Points on a hilly landscape, in no order, each with its height.
From any point a ball rolls to the lowest of the 2 points nearest to it. It stops when none of these is lower. Distance is the straight distance between rows; heights are no part of it.
Q_840: [ -3   5   3 -14  16  12  26   5   2  12  13 -12   0 -12   9  -6  12   2
   3  -4  -8  11  22   6  15  -9 -10 -12   8  -3 -10  18  -8 -25   5  16
   0  -4   0   6  -9  -4  -3  15  10  14 -17 -16   3  -5  -8]  (h 231)
Q_296: [ -5   2  14   1  12 -36   0  -2  -3 -11 -20  -5  -4  -5  -3   3   2   9
 -16  14  -2   4  -3  -4  -4   1   1   2  -2  -7   4   2  -7   7   9 -10
  13  11  -5   3  21  11   5  -4  23  16  -5  -8   7  -4  -2]  (h 389)
Q_692: [ -8   3  -7   7  11 -31   2  -5 -16  -4 -23  -4 -12  12 -10  10   5  12
 -11  14   0  -3   2   5   4  -2  -1   7  -6  -3   5   3   3  15  13 -17
  13  18 -10   3  14   3  11  -3  13  16   8  -2  17  -5   0]  (h 414)
Q_947: [  7   7 -11  12 -11  -4  -8  -1  -4 -11   3  10  -7   7 -18 -11  -8   9
  -8  10  16   1 -30 -16 -16   9  -2  19   1 -14   4 -15   8   7  -3 -24
  14  -1  -3  -6   3  17 -12  -5   7   3   2  -4   7  -6   1]  (h 264)
Q_968: [ 19  -6  11   8   4  -9 -14   6   0 -20  11 -19   1   1 -13   1 -15   4
  -6  -7   3   5   0  -7   8  -5  12   4  -7  10  12   4   2  -8  -8   2
  11 -28   5 -15  -2  20 -10  -5  10  -1  -4 -12   9  -4  -3]  (h 588)
Q_134: [-11   0  31  -8   0 -25 -10   0   1  -9 -22   7  -1   1  10   6  -1   1
 -19   3   8  -2 -10  -3   3   7   7  11  -3  -7   8  -2  -4  10   6 -12
   7  14  -6  -5  30   5   6  -3  20   7  -7   0   2  -4   5]  (h 417)
Q_271: [  8  -9 -16  -2   5  23  -9  -7  14  17  21  20  -4   7   0  -4  -6   4
  10  -1  -4 -14  -5  -7 -17  13 -11   0 -18   9   7 -17   3   7  -2  10
 -25   5   8  -6  -9  12 -13  -9 -22 -14   0  10  -7   1  -5]  (h 673)
Q_45: [ -5   1 -13  -2   0  -5   4   9   3  15   5  -9  -3   6   7  -8  -7  -5
   6   1   8  -3  -9  15  11  -2  -2 -11  -2   4  -2  -2  -9 -12  -9  -7
  -2  15   1   7   1   2  -3   7   2  14 -13   9  -3 -10 -10]  (h 289)
Q_912: [ -7   2   3 -10   3  13  10  11  14  22  11  14  -4  -2   8   1  15  -9
   2   7  -5  -9  -5   0   7   0  -1  -5   4   2 -15   9  -9  -7   9   9
  -4  19   6   6   1  -7  -1  11  -1   6  -6  12  -7  -6  -8]  (h 196)
Q_724: [  0   1  -6  -2  -8  -1  -7   6   4  -3   7  22   2  -5  -1  -3  -8  -1
  -1   6   0  -3 -13 -16 -21  13  -6   8   0   0   5 -12   0   0  -9  -1
  -3  -4   7   8   3  13  -4 -11  -5 -13  -4   3 -12   2   6]  (h 319)
Q_574: [-11  -3   3  -6  10  -4  11  16  10  18  -5   9  -8   1  12   8  12  -9
  -1  17  -6 -11   0   5  12   5  -4  -3  -5  10 -15   8 -13  -1  15   1
  -2  27   3  15   1   2   6  -2   2   8   2  14 -11  -7  -3]  (h 164)
Q_753: [  1   3  35 -12   4 -12  -4  15   3 -11   4   6   2  -5  -1   6   5  -9
 -16   0  -3 -12   2 -14  13  -5  18   7   7   0  -8   5  -3  -4   5   5
   5  -9   6   4  13  10  -1  -6  20  -1  -6  -7  -5 -11  10]  (h 500)
Q_302: [ -6  -4 -19   9 -19  17 -11 -11   6  11   3  -1   1   5   7 -16 -18   4
  11 -19  14  11 -18   8 -17   9  -9  -2   0  -8   4 -19   5  12 -16  -3
 -23   4  -8  -6  -1 -11  -7   3 -23  -4  -2  17  -9   4  -2]  (h 741)
Q_867: [  0  -9 -14   8   6  -6  -3 -19  -6  -4 -20  -5   0   0  -5   6  -1   9
   4  -2  -3  10  10   4 -18   0  -7  -3  -6   2  11  -2   6  14   4   8
  -3   0 -12 -12   5  -7   6  -1 -10  -2  15   5  -3  13 -10]  (h 724)
Q_739: [ -8 -13  22  -6 -10  21   6   4   7   7   3   0   7 -10  18  -9  -1  -4
   2  -9   1   9  -8   6   5  -1  -6  -5  15  -9  -7  13  -9  -3   6   6
   2   2 -13 -13   5  -9   0  17   5  -2  -3   8  -8   1  -5]  (h 263)
Q_189: [  1   1   2  -5  11  -7   6  10   4  17   3  -1 -12  14   4   9   5  -6
  -1  12  -2 -19   4   8  19  -1   8  -1 -11  16   1   4  -4  -1  14  -4
  -1  25   2   0   0   6   4   4  11  16  -4   9   5 -15 -14]  (h 205)
Q_124: [  1   4 -19  14   8 -15   1   0  -9  -3 -13 -17 -12  17 -10   6  -7   8
  -3  13   8   0   1   9   8   1  -2   4 -12   0   1  -1   3   6   9 -22
  15  12  -8  -2  -4  10   4  -6   6  21  12  -8  19  -7  -1]  (h 438)
Q_768: [  1  -2   2   1  13 -19   2   9   2  -6  -6  -6  -1  -3  -2   4  -5  -2
  -8  13  -4   0   0  -4   2   0   1  -3  -4   5  -1   3 -10  -6   7  -5
   9   4   4   6   6  17  -2  -9  18  15  -2  -8   1  -8  -3]  (h 363)
Q_300: [ -3   7   2 -15  19   8  21  13   7   9  12 -12   4 -11  16   4   7  -8
   3  -7 -12   0  23   9  16  -5   0 -18  -2  13 -12  15  -8 -21  -4  20
  -4  -1   8  16 -18  -1  -2   4   2   8 -11  -4  -1   0  -1]  (h 267)
Q_864: [ 18   3  19  -1   1 -12 -11  12  -1 -26  19 -11   3  -6 -11  -7 -14   1
  -9  -3   0   4  -6 -14   0  -3  19   9   1  -1   6   0  -1 -17 -16  -1
  11 -31  10   3   1  24 -15 -10  17  -2 -18 -14   1  -7   5]  (h 559)
Q_763: [  8  -3  -6   5  15 -11  12   8   6 -10  10 -14  -1  -9   2  -5 -10   4
  -1  10  -4   7   4  -1  -6   4  -7  -9  -1   6  -4   4 -11 -18  -3   1
   8  -8   7  17  -7  24 -14 -13   5  12  -9 -14  -7  -2  -4]  (h 337)
Q_558: [-11 -12  27 -11  -3   1  -3   7   4  -4 -14  31   6  -9  15  12  14 -11
  -8   3  -1  -5  -8 -12  -2   8   1  10   0  -3  -1   2  -1  10  17   6
  -8   4  -1  -4  15   8  10 -12   6 -17  14  10 -17   4  10]  (h 489)
Q_855: [ 16  12 -28   5  -1   7   0 -14  -7   6   2   2   0  13  -8   2   1  -4
   9  -1   4  -7   7   8  -4   4   4   0 -10   5   3 -17  16   0 -14  -5
  -2  -3  14   8 -23  -4  -1  -3 -22  -6   3  -4   7   4   3]  (h 399)
Q_315: [ -1  13 -17  -4   5  -8   4   5  -3  23   5  -4 -12  20   0   2  -1  -4
   5   3   4 -13   3  15  18  -1   7  -2  -8   5   2  -5  -1  -6  -4 -13
  -5  25   4   9  -4  -1   1   6   4  18 -12  11  10 -21 -15]  (h 250)
Q_332: [-10   7   7  -6  -4 -12  -2 -10 -15 -12 -20   2   5  -9  -6   8  10   1
  -4 -13  -4   3  11   7  -7  -9   9   3   9  -7   4   4  11  15  -2   5
  -7 -10  -8  -2  10 -27  19   8  -6 -16   6  -1   4  14  17]  (h 466)
Q_733: [  6   0  16   1   4  37   3   3   9   5  20 -10   8  -6   9   0  14  -4
   6  -3  -1   7  19  -6  13  -5  -2 -17  -1  12 -15  20  -1  -8   7  22
   2  -5   2 -15 -14 -14   4  11  -3  -5   8   2   7   3  -4]  (h 336)
Q_98: [  4  -6  14  -1  -2  -5 -17  -3 -14 -11 -12   6   3   8 -16  12  -3   3
  -8   1   1  -4   5 -15  -5   1   9  13  -7   8  15  -4  14  19  13  -8
   0  -9  -9 -17   0   5  12 -13   1 -15  23   1   4   4  12]  (h 748)
Q_559: [ -8 -17   2  -4  14 -11   9 -18 -10  -7 -24 -11   2 -15   2   2   9  16
   0  -7 -17  21  16  12 -18 -10 -17  -6   7 -10   9  11   0   9  12  11
  -3  -5 -18  -6  13 -12  10   6   1  -5   7  -8  -2  18   3]  (h 265)
Q_477: [ -2  -1 -16   2   5   1   3  11  18  -3  25  10   0  -7  11 -12 -20  -3
   8   5   2  -8  -1  -2 -16  16 -18  -9  -6  11  -4 -11 -12  -8 -15   3
  -4   0  18  31 -10  24 -16 -19 -13  -9  -7  -3 -15   5  13]  (h 494)
Q_789: [  0  -1 -10   0  -5  15  -8   5   9  24  20  13  -5  16   4 -10  -4  -6
   8  -7   5 -11 -19   3   5   5  -1   4  -8   1   2 -11  -2   1  -3  -1
 -19  17   2  -3  -7   6  -9   8  -9   0 -11  20  -2 -14  -9]  (h 647)
Q_226: [ -6   6 -17  -3   0  -9  -1  10   0   4  -9   1   0   9   7   5  -9  -7
   1   4  -2 -10   2   3   1   8  -2   0 -12  10  -3  -4   3   4  -4 -11
  -3  12   3  23 -12   5   9 -14  -4   3   4   7   0  -4   5]  (h 474)
Q_81: [ -3   2 -24   6  -5  -6   5 -15  -8 -12 -23   0   3 -10  -5   0   7   7
   5   1  -8  13   7   1 -20   0 -14  -3   8  -9  -2  -4   7  11  -2  -3
   8 -10  -4  16  -2  -9   9 -14 -15  -5  15 -11  -2  18  12]  (h 206)
Q_243: [  3  -5  11 -10   0   7 -10  -4  -2   3   5   9   6   0  -7   6   1  -2
   0 -11  -1  -7   1  -4   0  -9  11   2  -2   9  15  -2   5   7   3  14
 -15  -5  -2 -26   7 -10   5  12  -1 -14   3  10   1  -1 -14]  (h 605)
Q_453: [  1   3 -25  -2  -7  18  -5 -14   3  28  17  22  -8  12  -2  -9   3  -1
   9  -6   0  -7 -13  -1  -8  12  -2   8  -8  -2   3 -22   6  11  -2   5
 -26  12   5   1  -8  -5  -9   5 -25  -7  -6  14   0  -5  -7]  (h 662)
Q_366: [  3  -3  -5   7   3  -7  15   6   8   1  14  -2  -3  -7   3 -18  -6   7
   0  18   3   8 -17  -2  -7   6 -14  -3  10  -6  -4  -1 -13 -19  -1  -8
   8   4   3  11   5  19 -17   3   7  16 -10  -7  -7  -8 -12]  (h 311)
Q_813: [ -7   3  -2   8   3  10   4   5   0   1  -4 -19   9   0  13   4  -1 -10
   7  -3  -5   0  20  13  16  -4   3 -13  -7   9 -14  11   2   0  -3   5
   1   2   0   7 -15 -13  10  -1  -9   0   9   4   8   3   5]  (h 524)
Q_653: [  6  -9   4   9  -8  18 -10   9   3  21  15  -2  -8  24   4  -4  -9  -3
   5   0   4 -13 -14   0  13   8   4   6 -12   4   5  -2   0   3  14  -9
  -9  22  -8 -15 -12   9  -5   3   3   8   2  15   7 -16 -10]  (h 627)
Q_642: [ 11  10  14  -4   0   4   1  14   2   0  27   7  -3   3  -7  -2   7  -8
  -5  -1  -2 -12  -4 -11  15  -7  17   7   5   2  -4   3  -2 -17  -4   4
   3 -13  14   0  -3   8  -9   5   9  -3 -16   0  -4 -10  -2]  (h 561)
Q_983: [ -8  -2  -7  -9 -11 -13  -1 -19  -9   1 -22   6  -1  -9  -5  -3  -2  12
  -3 -12   4  11 -12   7 -29  -2  -9   5  10 -17  18 -10  -1  13  -7  -3
  -9   2 -16  -5  27 -15   1   7  -7   4  -4  10 -11  12 -11]  (h 718)
Q_466: [  2  -6  -5   8  -8   3  -9 -11  -4  -8 -12   0   1  -1 -12   1  -4   4
   2   2   3   4  -1  -5 -10   3  -2   7   0  -1   4  -1   7  13   6  -4
   7 -10  -6 -14   2  -4   3  -1  -3  -7  17   1   0   9   4]  (h 735)
Q_63: [ 11  -1 -20  14  -5  30  -3 -20   7  -1  14  -6   4   3   2  -9  -3   5
  15  -6   6   6   5   3  -7   2  -8 -10  -3   3  -1  -7   8  -3 -15   3
   2 -10   5  -8 -15  -3 -12   4 -19  -9   2  -8   3   9  -4]  (h 352)
Q_377: [ -3  -5  15   2 -10  27  12   0  -2   0   7 -13   4  -7   8 -12   8   4
   4  -8   3  13  -1   4  17  -8  -1  -5  20 -10 -14  15  -6 -12   5   4
  13  -6 -11 -14   0 -13  -4  23   7   6  -6  -7   2  -2   0]  (h 320)
Q_57: [  5  -7   5  12 -14  23 -13   6   1   4   8   1   3  15  -3  -1  -7  -3
   4   2   6  -8  -6  -6  13   6   6   6  -4   7  -2   3   8   3  12  -7
   0   1  -7 -16 -14   3   2  -1  -1  -5  11   7   6  -6   2]  (h 604)
Q_935: [  6  11 -13  -6   4 -14   7 -12  -8   2 -10  13  -2  -7 -12   2  16   4
  -2   7  -8   0  -2  -8 -15  -6   1   2   7  -9   4  -3   6   2   0  -1
   3  -2   5   3   8  -4  -3   0  -1   0  -3  -8   0   7  -7]  (h 127)
Q_735: [-13  -3  23  -6 -16   4  -9   7  -1   6 -10  28  -2   5   7   7   9  -9
  -9   5   5 -11 -16 -11   9  10   5  19   2 -11  -7   1   1  14  16  -7
  -3  16  -5  -7  11  -3  12  -3  10  -9   9  13  -9  -6  11]  (h 469)
Q_235: [  6  14 -14   5  -2  27  13   3  11  23  33   6  -8   8  -1  -9  11  -5
   8   5   8  -5  -9   4  18   1  -1  -9   8   0 -17  -3  -3 -24  -4   0
   5   7  15   5 -12  -2 -13  15  -6   9 -12   2  -1 -10  -7]  (h 272)
Q_754: [ -6  -8 -11   3  16 -15   9 -14  -4   2 -20 -11   1  -1   8   9   4   6
   6   0 -11   6  17  13  -6  -8  -9 -11 -10   6   5   9  -4  10  10  10
  -3  16  -8   4   7 -11  12   1  -5   6  11   6   0  10  -7]  (h 713)
Q_919: [-13  -2  27 -14   1  -5  -3   1  -3  -1  -9  26   3  -8   2  13  21  -8
  -8  -4  -6 -15   4  -5   5  -5   9   6   6   0  -1   5   5  13  14  11
 -13   6  -3 -11  16 -16  16   5   5 -19  11   8  -9   1  16]  (h 509)
Q_208: [-10  10  13 -21   1  -5   5   9   2   4   2  13   8 -10   9   8   8 -10
  -3 -11  -9 -12   1   6   6  -7  11  -5  11  -3  -2   7  -4   0  -8  11
 -10   2  -3   5   5 -18   8  11   2  -8  -9   4  -6  -4   4]  (h 510)
Q_195: [  1  16 -12  11  -9  11  14   8   2   2  12   2  -5   2  -6  -4  11  -5
   7  12   5  -2  -2  -1  13   4   3   0  12  -3 -21  -7   0 -18  -4 -13
  14  -6  15  20 -16   0 -10   0  -3   5  -4 -11   2  -4  10]  (h 375)
Q_200: [  7  -9  11   1  -1 -14 -11  -6 -11 -21 -20 -22   5  -4  -8   6 -15   7
  -2 -13   3  13   4   3  -7  -6   5   2  -2   2  18   3   1   9  -5  -2
   1 -18 -10 -16  14  -3   8  -2   4  -5   3  -7   5  14   1]  (h 354)
Q_365: [  6  15 -16   7  -9   0   5   6   5 -13  15  13  -6  -3 -12  -2   4  -3
   4  15   1  -5  -5 -16  -6   8  -2   5   6  -5 -13 -12   3 -10  -8 -12
  12 -14  20  26 -14   8 -11 -15  -5  -6  -3 -15  -1   2  13]  (h 355)
Q_388: [ -3  -9  12  -6   1  -8   2 -10 -10 -13 -19 -21   5  -8   4   3  -9  10
  -1 -18  -8  15  10  17 -11 -11  -5  -5   6  -6  14   4  -1   7  -6   7
  -5 -10 -16 -11  13 -15  13   6   0  -6  -4  -3   1  17  -1]  (h 308)
Q_997: [  0   0   4  -8  11  14  18   6   8  16  22 -14  -2  -4  13  -6  -3   3
   4  -4   1   8   9  13  18  -7  -5 -19   0   9  -4  13 -16 -25   3   9
   5   6  -5  -2   0   2  -8  15  10  19 -18  -3   2  -9 -19]  (h 238)
Q_585: [ -2  16 -12  -6  -8  -7  -2 -19 -22  -5 -16  13   3   0 -16  11  19  -1
   0  -3  -2  -6  14  -1  -6  -7   9   9   1  -6   6  -8  18  13  -3  -1
  -6  -7   1   3   0 -23  14   1 -12 -12  11   1   2  11  11]  (h 442)
Q_370: [  1  -3  -6  17  -5   5  -7   1  -6  -9 -11 -34   7  12   5   4 -19  -4
   7  -5   4   8  15  17  10  -2   3  -7 -11   7   0   4   3   5  -9  -7
   5  -2  -7   1 -14  -6  12  -5  -6   2  11   2   9   4   0]  (h 501)
Q_383: [ 13   0 -10   0   5  -8  -1  -6  -2   3   2  18  -8   3 -17  -1   7   6
  -8  12  -3  -4 -12 -15 -12   0  -2  10  -5  -5   7  -8   3   5   8  -5
   4   3   4 -14   7  13  -7   0   2   2   3  -2   0  -2 -13]  (h 174)
Q_351: [  1 -11   3  22   0   5  -4  -1  -2 -16 -11 -31   2   2  -1   5  -8   3
   6   0  -1  12  14   3  15  -1   0  -5  -9   8 -10  17   2   2  12   0
  14 -13  -7  -7 -12  -1   8  -9   1   2  18  -4  12   7   9]  (h 473)
Q_716: [ 5 -2  5  3 -4 14 -4  7  5  5 15  2  0  2  0 -5 -2 -5  2  4  2 -7 -8 -9
  7  0  4  1  1  7 -4  2 -3 -8 -1  1  5 -5  5 -9 -2  7 -4  6  2 -3 -2  5
 -4 -6 -5]  (h 583)
Q_811: [ -6 -11  -1  -9  13 -17   4  -3   1   5 -15   6   2  -9   8   4  -1   1
  -3   5  -6   5   2   3 -12  -1 -10  -4  -3   4  11   0 -10   5   5   5
  -3  12  -5   3  15   4   4  -4   3   2   1   5 -10   4 -12]  (h 704)
Q_159: [  0  -4  -6   9  -8  -5 -11   5   5  -9  15  17  -5   1  -6 -11 -16   5
  -5  14  10   0 -27 -21 -27  17 -10  17  -6  -9  10 -19   0   3  -6 -16
   4   0  10   4   3  25 -15 -12   4  -9  -3  -2  -7  -3   5]  (h 296)
Q_738: [ -7  -2 -17  -7 -15  -7 -11 -10  -1   7 -11   8   1  -2  -1  -8 -14   3
   3 -14   9  11 -19   5 -25   3  -8   2   3 -13  13 -19  -2  12 -16  -4
 -21   9  -6  -2  12  -7  -4   2 -15   2  -6  17 -11   4  -7]  (h 730)
Q_981: [ -8 -13  -7  -2  -3  -5   4  -2   6   4 -18   6   1 -11  11  -6  -6   5
   5   6   0  13 -10  -1 -23   7 -20  -2   6 -10   4  -2  -8   6   4   0
  -2   7  -9   7  11   5  -3  -5  -2   3   5   1 -14  10  -3]  (h 697)
Q_85: [  0   7 -25  -1   1   2   3   9   9   5   9   5   0   3   6  -2  -7  -6
   6   8  -4  -9  -2   2  -5  12  -7  -7  -7  11  -8 -11  -2  -4 -12  -6
  -5   5  15  28 -16  11  -4 -14 -16  -4  -2   1  -6   0  10]  (h 484)
Q_652: [  3  13  -3   8  -5  -2   5   1  -6  -4  -3  -9  -4   3  -8   2  11  -3
   3   6   0   2   4  -1  19  -5   8   1   9  -3 -16   5   4 -10   3  -7
  16 -11   7   9 -11  -4   1   0   6   7   1 -10   6  -4   6]  (h 400)
Q_914: [  3  18  10 -14   2 -19  -1   9  -4  -7   5  -5   4   0   0   0  -3 -11
  -7 -11  -3  -7   3   6  16 -10  19  -2   7  -1   2  -1  -3 -12 -23   0
   1  -8   8   8   4  -2  -1   4   9   7 -24  -8   3 -10   0]  (h 554)
Q_745: [  8  -2   9  14  -5  29   4  -1   4   2  16 -16  -1  -1   0  -5   8   3
   8   3   8  11   6  -6  21  -5   0  -8   4   4 -17  17  -2 -14  13   5
  15  -7   0 -20 -11  -7  -4  15   7   6   3  -7  13  -4  -9]  (h 376)
Q_512: [-20   5  24 -13 -17 -10 -12   0  -1   1 -17  19  -2   3   8   3   2  -5
 -16  -1  13  -8 -18  -4   4   4   9  18   4 -15   1  -5   2  15   1 -17
   0  17  -6  -4  22 -10   9   4   9   1  -2   9  -2  -6  12]  (h 446)
Q_629: [  6   4 -26  11  -4  29  -2 -19   6  11   8  -2   3  13   7  -1   2  -2
  13  -3   7  -6  14  14  -6   8  -7 -11 -11   4  -8  -9  13   5 -14   5
 -10   0   9   5 -22 -12  -4  -2 -27  -4   7   1   6   6  -3]  (h 378)
Q_910: [ -7  12   8 -20  -1 -15  -5   8   0   3   2   6   7  -4  12   3  -9  -9
  -6 -14   1 -13  -3  12   4  -4  12  -5   2  -4   8  -5  -6  -1 -23   1
 -13  10   0   4  11  -9   4   9   2   2 -20   7  -3  -9  -3]  (h 529)
Q_462: [  5   3   4  -2  -3  -5   5  12   6 -13  20  19  -1 -14  -3  -4   3  -2
  -2  16  -6  -5  -7 -27 -20   7  -3   7  10  -6  -6  -9  -3 -10  -5  -1
   4 -11  15  23  -4  17 -15 -18  -1 -11  -6  -9 -15   2   7]  (h 338)
Q_838: [ -6 -17 -20   3  -4  13  -9  -9  21  13   8  21  -4   0   6  -8 -13   1
  13  -2   3  -1 -14  -6 -28  17 -22  -1  -8   2   6 -21  -3  11  -4   5
 -25   4   2   3  -1   8 -14  -9 -24 -13   2  12 -13   9  -1]  (h 682)
Q_206: [ -3 -15  17   7   6  -3   2   2  -1 -19 -13 -31   3 -10  -4  -1   3   7
   1  -5 -10  17  18   2  10  -7  -2  -2   5  -5  -5  22  -5  -4  17   9
  11 -19  -4  -3  -3   5   0  -9  10   1  13 -14   9   5  15]  (h 440)
Q_170: [  2  -9  -7  -6   8  12  19   2  11  17  15  -3  -1  -7  10 -18  -3  11
   3   5   2  11  -6   7  -2  -4 -18 -12  10  -3  -3   4 -17 -21   0   4
   0   7  -2   3   3   7 -14  14   5  16 -18  -2  -8  -5 -20]  (h 281)
Q_405: [  1  -5  12 -10  15  18   6  12   7   6  14 -12  11 -10  18   5   4  -5
   3 -12 -10   4  24   3   9  -4  -1 -21  -8  18  -7  18  -5 -10  -3  27
  -7  -5   0  -4 -11  -5   3   4  -3  -1  -2   2   2   3  -3]  (h 299)
Q_40: [  3  13 -19  -5   0 -16  11 -14 -16  -6 -19  -7   2  -6  -2   0   5   3
   1  -3  -5   9   9   9  -8  -8  -3  -2   8 -12   5  -6   4  -4 -13  -5
   2  -6   4  16  -1 -10   2  -1 -10   4  -2 -17   4  10   3]  (h 172)
Q_627: [ -4  -6 -14   2   5 -13  16 -16 -14  -5 -26 -10   0 -11  -7  -1  19  17
   0   4 -15  19  13  10 -14  -9 -18  -2  11 -13  -3   8   1   6  10   0
  10  -7 -11  11   6 -12   8  -2  -3   3  10 -14   2  16  10]  (h 233)
Q_209: [ -9 -18 -20   0  -1  -5  -8  -9  14   7 -14  14   1  -3   6  -4 -17   1
   4   1   4  10 -16  -4 -32  16 -24   0  -7  -2  11 -16  -5  13  -1   2
 -16  11  -8   4   9  12  -7 -16 -12  -3   5  11 -17   9  -5]  (h 690)
Q_851: [ 13   8 -12   8   0  27   5  -9   6  10  25  -4   1   9   3  -6   3   1
   9  -4   8   2   4   7   7  -4   2 -10  -4   6  -3  -4   5 -16 -13   8
   3  -4  11  -8 -18  -7 -11  15 -12  -1  -7  -2   7  -4 -10]  (h 317)
Q_140: [ -8  -7  33   1   2 -12  -9  14   2 -11 -11   1   0  -3   7  10   1  -7
  -9   1  -1  -5   4  -5  20   1  10   6  -1   4  -8  14  -5   3  15  -2
  11  -1  -1   0   8  10   7  -9  18  -2   8  -1  -1  -6  14]  (h 475)
Q_651: [ -2 -14   2  -2  -4  -4   6 -15  -2  -3 -23   6   1 -16  -4  -5   2  16
  -1   0  -4  19 -10  -1 -29   2 -18   6  14 -17  12  -1  -8  11   8   3
   7  -4 -19  -7  20  -4  -2   6   1  -1   7  -2 -11  16  -6]  (h 706)
Q_880: [ -6   6  18 -16  -5 -16 -22   4 -13 -13 -13  18   7   5  -9  12 -14  -1
 -15  -4   2  -8  -2 -15 -11  -1  13  19  -8   8  22 -14  16  13  -7  -8
  -9  -7  -4  -8  10   2  13 -17   3 -13   4   2   2   2  13]  (h 760)
Q_119: [ -1   9  -4  -1  -7  23   8   8   9  23  21  17 -10   9  -1  -4  16  -7
   6  10   0 -19 -11  -4  14   5   3   6   1   6 -17  -2   1  -6   9  -3
  -1  15  11   3 -14  -4  -4   7  -5   2  -2  10  -3 -10  -2]  (h 232)
Q_15: [ -5   1  21   6  -3  -2  -6  11  -4 -11  -5 -15   0   2  -4   6   8  -6
  -1  -4   1  -3  11  -1  31  -7  17   3   5   3 -15  17   1  -2   9  -1
   9 -11   1  -1  -7  -6   9   1  10   2   6  -4  11  -3  16]  (h 437)
Q_184: [ 17   3 -12  14   3  -6   5  -2   1  -3   6  12 -10   6 -26  -6   9  11
 -10  19   8   0 -22 -17  -8   1  -3  13   7 -14   0  -8   7   1  12 -16
  21   0   2 -15   3  12 -13   6   9  12   6  -9   9  -9 -11]  (h 218)
Q_862: [  7  -8   9   9   2 -11  -1 -10  -7 -21 -17 -20   0 -10 -15   1   4  14
  -3  -7  -4  16   6  -2   0 -11   1   4   4  -9   5  12   1   4  10   1
  14 -18  -6 -16   7   0   2   1  12   0   8 -13  10  11   5]  (h 402)
Q_165: [  8  10 -17   3   2  -2  -1 -17 -14   1  -7   1   0  11 -12  10   8  -1
   3  -2  -1  -8  16   4  -4  -4   8   3  -8   4  11  -9  17   9  -5   4
 -10   0   4  -3 -12 -13   7  -1 -14  -6  10   1   7   4  -2]  (h 420)
Q_493: [  9   9  33  -7   0  -7 -11  20   4 -18  24   3   1  -5  -4  -1  -4  -9
 -14  -5   1  -8  -3 -17   9  -3  27  10   8   0  -4   2  -3 -15  -9   6
   3 -27  11   9   1  18 -13  -8  19  -4 -18  -7  -9 -13   9]  (h 531)
Q_221: [  0   4 -20  11  -3  -2  -3   8  -2  -3  -6 -15  -4  19  -2   5 -18   1
   2  12   4  -6   3   6   5  11  -3  -2 -14  10   0  -5   5   5   1 -19
   7  10  -3  11 -21  13   7 -20  -5   7  13  -4  13  -2  11]  (h 459)
Q_941: [ -3   4  14   9  -6  14  -1   1  -7   0   3 -21  11   2   7   3   3  -9
   2 -15   2   3  12  15  16  -7  12 -10   5  -2  -6  11   8   2  -9   9
  -3  -9  -6 -12  -7 -25  11  14  -1  -7   6   3  11   2   2]  (h 551)
Q_238: [ -1 -10  16   2  -2   5 -11   2  -3  -6  -2 -11  10   6   7   6 -10  -5
   2 -14   1  -2   9   8   9  -7  10  -4  -5  12   6   8   5   7  -3  10
  -8  -5  -5 -16   3 -15  14   6   2 -12   5   9   4   4  -4]  (h 579)
Q_774: [-10   1  13 -10   7  -4   1  -4  -4  -3  -8   7   7 -10   3  12  16  -5
  -2 -10 -11 -11  14   6   4 -11   7  -4   5   1   0  10   5  11   2  15
 -13   1  -5  -2   6 -26  18   9  -1 -15   5   6   1   7   9]  (h 488)
Q_668: [ 15   5  10  -2   3 -16  -8   0  -6 -15   4 -20   1   6 -11   2  -9  -1
  -5 -10   4   5   4   5  17 -15  19  -2   0   3  13   3  -1  -8 -14  -2
   6 -15   5 -12   3   3  -2   5  13   6 -15 -12  13  -4  -5]  (h 587)

Where does a ball stop that starts at each point below?
Q_968 | Q_935
Q_302 | Q_935
Q_332 | Q_574
Q_558 | Q_840
Q_642 | Q_935
Q_226 | Q_840
